Points on a hilly landscape, in no order, each with its height.
From any point a climber steps to the highest of the 6 points nearest to it. It stops when none of these is higher. Distance is the straight distance between rows; heights are no part of it.
Vari: [151 109 182 122 111 148 164 140  95 153 107 152 164  71 145 110 121 102
 106 110 158 191]  height 496
kun: [ 85 103 101 130 151  92 159  91 147 113 128 127 124 103 169 127  93  99
 105 128 104 130]  height 637
beke: [146 107 177 143 115 126 172 142 125 161 117 115 166 107 147 106 116  87
  93 123 149 149]  height 497
leg: [ 89 121 179 118 134  60 218  82 152 166 116  63 152  88 151  98  87  91
 110 149 109  58]  height 598
mido: [ 83 148  56 130 151 156  90 101 143  97 134 170  72 135 130 165 141 144
 133 156  75 107]  height 607
tir: [164 135 107 128 150 163  21 130 137  90 133 166 120 171  90 163 197 155
 137 133  96  98]  height 476
kemin: [157 143 139 128  90 132 144 159 118 157 133 123 160 148 126 132 132 150
 137 144 139 151]  height 525
kip: [ 94 127  75 114 157  83 157 117 141  97 149 107  89 141 158 144  74 129
 133 120 123  98]  height 489
Rinup: [143 124 130 145 148 155  66  95 118 105 127 179 121  90 101 130 202 139
 129 125 104 159]  height 526
nof: [171 126  96 110 139 166  52 147 119  92 136 151 139 162  93 161 164 166
 153  98 139 129]  height 512
Tof: [ 50 156  32 136 139 133  84 118 142  87 118 152  45 110 137 162 108 161
 140 165  71 101]  height 597
loze: [ 88 122  63 139 143 138 130 130 130  88 131 140 108 147 147 151 126 143
 146 135 106 110]  height 573
Tive: [134 106 154 165 170 162 119  87 113  98 116 187 115  66 116 118 160  92
 130 112 123 165]  height 620
Zate: [ 58 135  39 101 150 102 117 144 149 114 139 130  73 138 163 149  86 149
 156 151  91 108]  height 553
Tetem: [140 116 144 162 164 153  85  87 113  99 121 168 100  94 120 120 218 116
 113 106 100 181]  height 477
zos: [ 81 126  66 145 143 133 108 111 158  98 120 145  92 120 126 126 128 141
 134 152  97 129]  height 631
Gadu: [109 140 130 125 109  84 151 148 141 154 119  76 134 163 136 133  90 128
 147 127 121 107]  height 357
mik: [170 101 135 127 149 159  52 127 104  99 138 156 143 143  82 142 199 156
 134 128 117 152]  height 533
Dilis: [122 123 162 142 159 134 160 112 122 122 110 161 139  72 129 117 111  97
  92 121 130 163]  height 536
sop: [ 90 139 119 137 148  82 163 119 142 122 123 107 134 131 149 143  82 112
 115 125 119 121]  height 583
Nid: [179 148 151 117  86 151 125 158 101 154 133 118 153 151 124 119 142 131
 147 119 139 136]  height 527
Pim: [162 132 104 108 125 149 100 181 126 138 128 140 133 167 118 163 139 151
 158 114 118 120]  height 541
Zegod: [167 127 191 121  88 152 189 162 112 181 129  95 145 121 135  65 144  84
  96 119 190 162]  height 416
muf: [100 139  93 137 144 101 146 124 133 107 123 141 141 142 128 156  94 121
 128 120 120 119]  height 500
Zanu: [175 138 106 102 126 134  75 188 136 128 124 133 136 195 126 148 119 154
 144  98 122  99]  height 516
Timet: [130 106 140 156 138 157 108  94 124 102 123 156 136  88 115 135 151  99
 121 133 124 141]  height 627
zudi: [143 132  89 119 146 153 103 146 134 106 130 148 143 143 118 157 134 147
 151 117 113 124]  height 546
Vuli: [101 161 107 113 125  57 135 164 163 172  98  71 119 164  98 140  50 142
 165 141 146  37]  height 49
vula: [ 74  92 136 114 174 133 171  81 149 100 135 155  64  45 164 106 112 106
  98 150  81 142]  height 645
Narub: [108 126 163 127 134  78 178  99 168 184 118  45 165  92 116 106  80 111
 126 148 139  58]  height 574
Siv: [172 149 163 108  76 159 141 148 100 160 151 103 159 169 125 106 179 137
 125 123 181 143]  height 517
Liri: [159 125 154 123 115 157 136 149 102 128 121 146 161 103 113 152 122 116
 133 106 135 162]  height 582
sapib: [132 133 100 162 148 144  63 107 138  93 138 174 120 130 100 138 182 153
 134 142  97 135]  height 493
gota: [102 133 159 115 138  66 190  78 164 138 108  89 138 101 150 108  86  99
 101 132 111  79]  height 606
maped: [159 114 127  98 124 166  97 161 100 115 139 132 153 146 103 150 149 157
 138 116 104 138]  height 561
ronam: [157 115 118 128 126 160  44 129 103 100 158 167 126 148  91 145 194 161
 135 131 120 148]  height 495
dopob: [ 56  94  88 139 172 135 142 102 152  97 123 148  68  82 168 109  99 123
 108 168  90 125]  height 644
fadid: [205 174 157 105  79 148 104 169 138 148 135  84 154 208 118 117 163 127
 144 132 209  82]  height 475
Leb: [137 115 114 133 102 123 142 147 121 131 110 135 165 123 123 130 103 124
 115 115 134 150]  height 554
pefu: [ 92 132  77 141 140 163 124 108 130 104 142 174 110 110 120 151 123 148
 142 140 120 139]  height 595
Fif: [158 108 166 172 152 162  85 104 121 106 125 168 118  88 112 109 229 106
 111  78 112 183]  height 411
Desip: [117 132 193 134 121  66 187 118 134 168 124  95 170 111 134  81 104  98
 109 129 132 112]  height 510
sepo: [203 125 120  69 114 179  76 161 108 133 146 145 138 196 122 153 139 177
 155 126 146 143]  height 535
gipi: [177 100 167 145 128 162  90 122  88 119 129 166 138 111  90 141 187 128
 133 100 132 190]  height 601
zosus: [ 86 166  94 130 143  39 124 148 145 136 123  96  94 179 135 154  50 133
 152 112 130  50]  height 112
naron: [ 42 104  59 135 142 131 115 121 159  99 130 151  65 107 156 139  95 164
 134 163  87 113]  height 612
Liraz: [114 109 112 139 139 142 148 109 114 106 141 156 122  82 139 128  94 108
 110 112 135 134]  height 511
Ror: [ 70 111 113 143 158 127 144  81 162  86 121 166  45  68 159 114 133 113
 105 188  73 121]  height 646
fel: [168 151 137  93 101 140  83 167 121 146 127 109 150 204 134 157 129 153
 141 105 135 118]  height 529
sos: [156 159 151 113  81 128 149 171 112 166 140  59 126 181 104 110 143 112
 151 147 152 108]  height 415
sisa: [ 97 107 151 126 141 102 189 108 133 138 113 138 129  93 153 109  75 104
  81 118 119 142]  height 594
Gelo: [185 138 176 129  78 148 165 144 105 165 121 106 154 118 136  88 156 114
 119 135 186 174]  height 499
zeko: [168  80 181 161 132 190 112 111  92 135 100 150 134  85 106 119 189 117
 139  95 150 183]  height 575
kibob: [173 101 158 137 105 186 101 126  65 153 134 161 146 103 107 146 179 141
 135  99 140 182]  height 639
tuzis: [137 135 112 125 123 130 114 160 117 121 122 130 140 141 123 153 126 143
 157 101 117 134]  height 518
seta: [142 124 204 134 112 121 182 140 137 173 118  73 163  95 129  63 147  97
 111 135 153 141]  height 296
rofov: [194  94 120  97 148 174  60 150 102 105 130 150 143 157  91 139 174 167
 141 123 135 127]  height 538
Pib: [ 93 110  92 172 141 147  99  93 137  77 125 175 107 108 136 139 145 140
 122 151 101 130]  height 636
bonil: [186 138 177 115  79 161 148 150  95 177 142 122 165 101 134  70 165 108
 125 110 210 163]  height 414
fatan: [ 87 123  99 126 155  64 155  98 144 122 129  93 110 132 163 136  82 119
 110 134 112 111]  height 596
niken: [179 167 152  96  75 133 125 178 138 153 139 104 144 197 135 118 148 138
 137 131 163 121]  height 501
vivu: [192 143 166 127  75 132 151 146  99 169 147  77 149 154 124  87 159 127
 137 149 185 132]  height 455
leli: [123 121 209 107 156  51 219  74 157 151 132  84 152  81 136  79 104  99
  95 138 119  83]  height 505
zela: [ 93 115 181 126 154  75 196  92 142 142 130 113 144  89 168 117  79 114
  72 132 121 135]  height 560
femir: [176 139 170 125  61 157 163 153  86 183 139 106 154 136 151  92 159 123
 127 141 180 167]  height 454
lar: [120 105 161 134 134 134 159 125 117 136 122 134 163 100 152 114  89  97
 105 123 127 157]  height 523
lav: [176 103 168 130 104 167 109 136  88 167 132 168 149 113 110 140 159 132
 133 121 154 185]  height 611
fefi: [121 169 101 130 130  73 146 151 143 133 127 105 127 179 135 155  84 134
 143 107 138 105]  height 220
fef: [ 90 108 133 159 170 145 145  72 154  81 120 164  83  57 142 106 140  95
 111 153  92 140]  height 648
dasu: [113 148 139 127 118  82 163 123 132 145 116  83 150 137 127 130  81 125
 109 114 135 100]  height 492
goru: [136 124 172 128 101 133 172 157 105 163 123 109 155 122 117 111 134 107
  98 118 160 164]  height 662
Vamiz: [ 99 149  77 139 137 155  60 103 139 101 146 175  85 148 120 154 159 164
 158 144  89  98]  height 572
vilev: [ 54 141  23 124 141  95  91 145 161 109 115 147  41 124 165 148  98 158
 142 167  72  86]  height 591
sazu: [106 139 143 103 119  62 152 126 151 173 126  41 142 117  88 110  96 122
 133 159 131  85]  height 548
teket: [ 87 157  85 124 155  49 129 119 140 133 128  95  85 176 141 150  57 129
 161 107 130  81]  height 198
zepa: [ 73 138  48 125 148 140  97 137 138  86 140 133  90 138 169 151 108 152
 157 130 110 118]  height 571
sokug: [ 86 127  79 168 145 140  91  86 124  73 129 178  96 111 121 147 176 145
 135 141 102 128]  height 610
saz: [ 62  97  91 124 149 121 143  92 135 100 134 124  90 107 182 124  93 120
 119 144 109 120]  height 640
koru: [151 126 200 137  89 159 159 148  94 168 120 132 151 101 124  76 141  98
  95 117 167 171]  height 537
vabu: [178 146 169 113  87 170 108 134  80 176 134 142 151 131 122 119 163 136
 137 114 172 176]  height 577
dariv: [ 76 143 136 125 135  56 157  92 161 149 122  82 133 127 157 121  68 102
 103 126 128  99]  height 578
tuz: [185 115 142 107 113 174  79 140  91 125 137 143 155 156  94 152 163 169
 138 126 137 157]  height 566
mekam: [180 112 128 142 134 172 114 150 109 147 127 146 138 121  98 140 144 148
 149 125 137 160]  height 586
gozi: [153 100 143 148 139 169  89 109 111 109 122 166 139 103  98 143 189 118
 133 104 131 171]  height 584
Pozeg: [101 124 178 135 131  71 176 120 144 161 115 115 150 100 136 104  80  99
  90 121 138 136]  height 647
mavin: [ 98  98 129 170 150 148 123  85 137  84 113 183  89  74 137 120 175 112
 120 139 106 143]  height 657
Nuv: [180 164 152 108  68 142 138 167 119 161 152  79 161 177 120 103 154 127
 137 124 181 122]  height 485
dom: [ 72 139  70 110 143  83 116 139 141 104 142 130  99 158 155 144  81 143
 151 125 108  97]  height 418
Gida: [152 124 134 159 147 154  39 108 127  94 129 172 122 132  88 132 252 126
 106 125 109 170]  height 450
mape: [137 127 167 131  95  90 179 132 140 161 129  59 161 128 124  99  98 117
 132 136 140 106]  height 428
kug: [169 129 180 125  92 192 134 141  75 159 120 141 148 100 129 117 156 126
 121 126 158 181]  height 559
bon: [ 77  96  88 134 139 139 126 101 137  89 127 161  98  85 158 128 113 119
 110 148 105 112]  height 643
maf: [179 102 103  92 148 190  15 149 140 111 132 159 134 186  93 148 166 162
 143 123 111 119]  height 498
ver: [ 78 102 149 140 179 143 185  64 130 105 126 166  85  42 143  95 125 105
 106 123 114 151]  height 641
zuliv: [162 147 179 144  77 127 165 165 124 160 133  79 162 144 129  99 121 104
 134 118 163 141]  height 482
bepo: [129 138 141 157 122 133 179 143 131 142 121 122 150 103 135 124  98 110
 116 122 133 145]  height 532
sen: [177 129 142  94  96 156 101 157 107 158 138 127 153 176 112 141 156 156
 138 122 144 144]  height 549
lis: [134 146 139 135 121  87 167 147 132 155 118  86 152 143 127 117  89 122
 109 128 131 126]  height 439
fonim: [ 88 120 190 135 127  58 188 100 143 137 115  69 148 115 139  90  86 106
 106 144 130  89]  height 638
zodap: [121 121  97 143 164 155  95 119 143  89 143 167 139 117 124 153 161 149
 133 133 100 128]  height 581
votin: [114 136  99 119 141 133 136 132 131  99 124 155 135 128 132 151 109 125
 129 111 109 133]  height 562
bim: [113 152 145 108 101  84 166 169 122 168 122  49 130 155  92 118  97 117
 149 142 160  66]  height 376
vabi: [104 151  52 121 135 137  75 127 158  80 132 153  87 162 131 162 121 154
 168 125 118  99]  height 565
Sis: [117 157  70  94 147  96 124 162 142 106 139 125 118 179 133 165  92 133
 151  94 126 107]  height 282
zib: [148 121 124 137 128 167 108 117 117  97 146 157 141 136  93 139 149 133
 132 123 122 143]  height 590
Ribi: [ 81 141 153 122 131  51 172  95 154 153 111  66 138 124 129 116  71 123
 116 152 133  61]  height 599
Fomog: [112 142 111 121 122 121 151 121 127 123 122 116 148 112 114 128  95 131
 117 114 107 141]  height 515
Moduf: [ 83  93 103 154 145 149 129  82 147  94 118 174  81  78 157 126 142 112
 116 158 109 128]  height 649
ras: [147 144 138 131  93 113 152 165 130 157 125  99 142 161 120 117 116 110
 132 129 139 141]  height 467
pofib: [ 75 103 105 125 176 121 175  90 152 104 133 147  94  74 166 115  86 105
 103 136 107 134]  height 642
gaku: [192 173 128 102  99 130 107 175 130 141 132  79 130 214 111 130 111 140
 158 138 158  84]  height 452
lila: [169 166 137 116 103  93 127 181 146 160 115  84 132 198 101 137 106 145
 163 143 149  73]  height 264
nim: [140 138  76 106 146 141  66 149 152  78 146 163 115 162  97 166 150 169
 138 119 109  97]  height 528
gam: [ 85 124  89 143 142 100 153 115 129 114 137 125 124 125 155 138 100 140
 124 125 129 134]  height 608
Tob: [146  88 170 147 150 172 103 109 108 124 123 166 135  85 112 128 173 124
 138 102 128 163]  height 589
biv: [ 85 146  97 142 146  57 162 129 135 140 136  99 129 159 138 152  75 124
 129 133 119  99]  height 427
Vire: [212 155 124 103  83 149  80 169 133 162 137 118 146 229 138 143 137 164
 139 109 172 119]  height 506

Call two points neighbours if one is among the 6 nearest of the other. Go from one point of each pair to the other, from neighbour to neighbour, staying as high as possible. Name the lowest point that can't be avoided.
goru, kibob -> koru
Pozeg, mavin -> sisa
Pozeg, kibob -> Tob

Two climbers start at each pair of points below. Name the first point that both come to, or write none.
votin, dom -> Moduf
fefi, gaku -> none
Vire, maf -> tuz
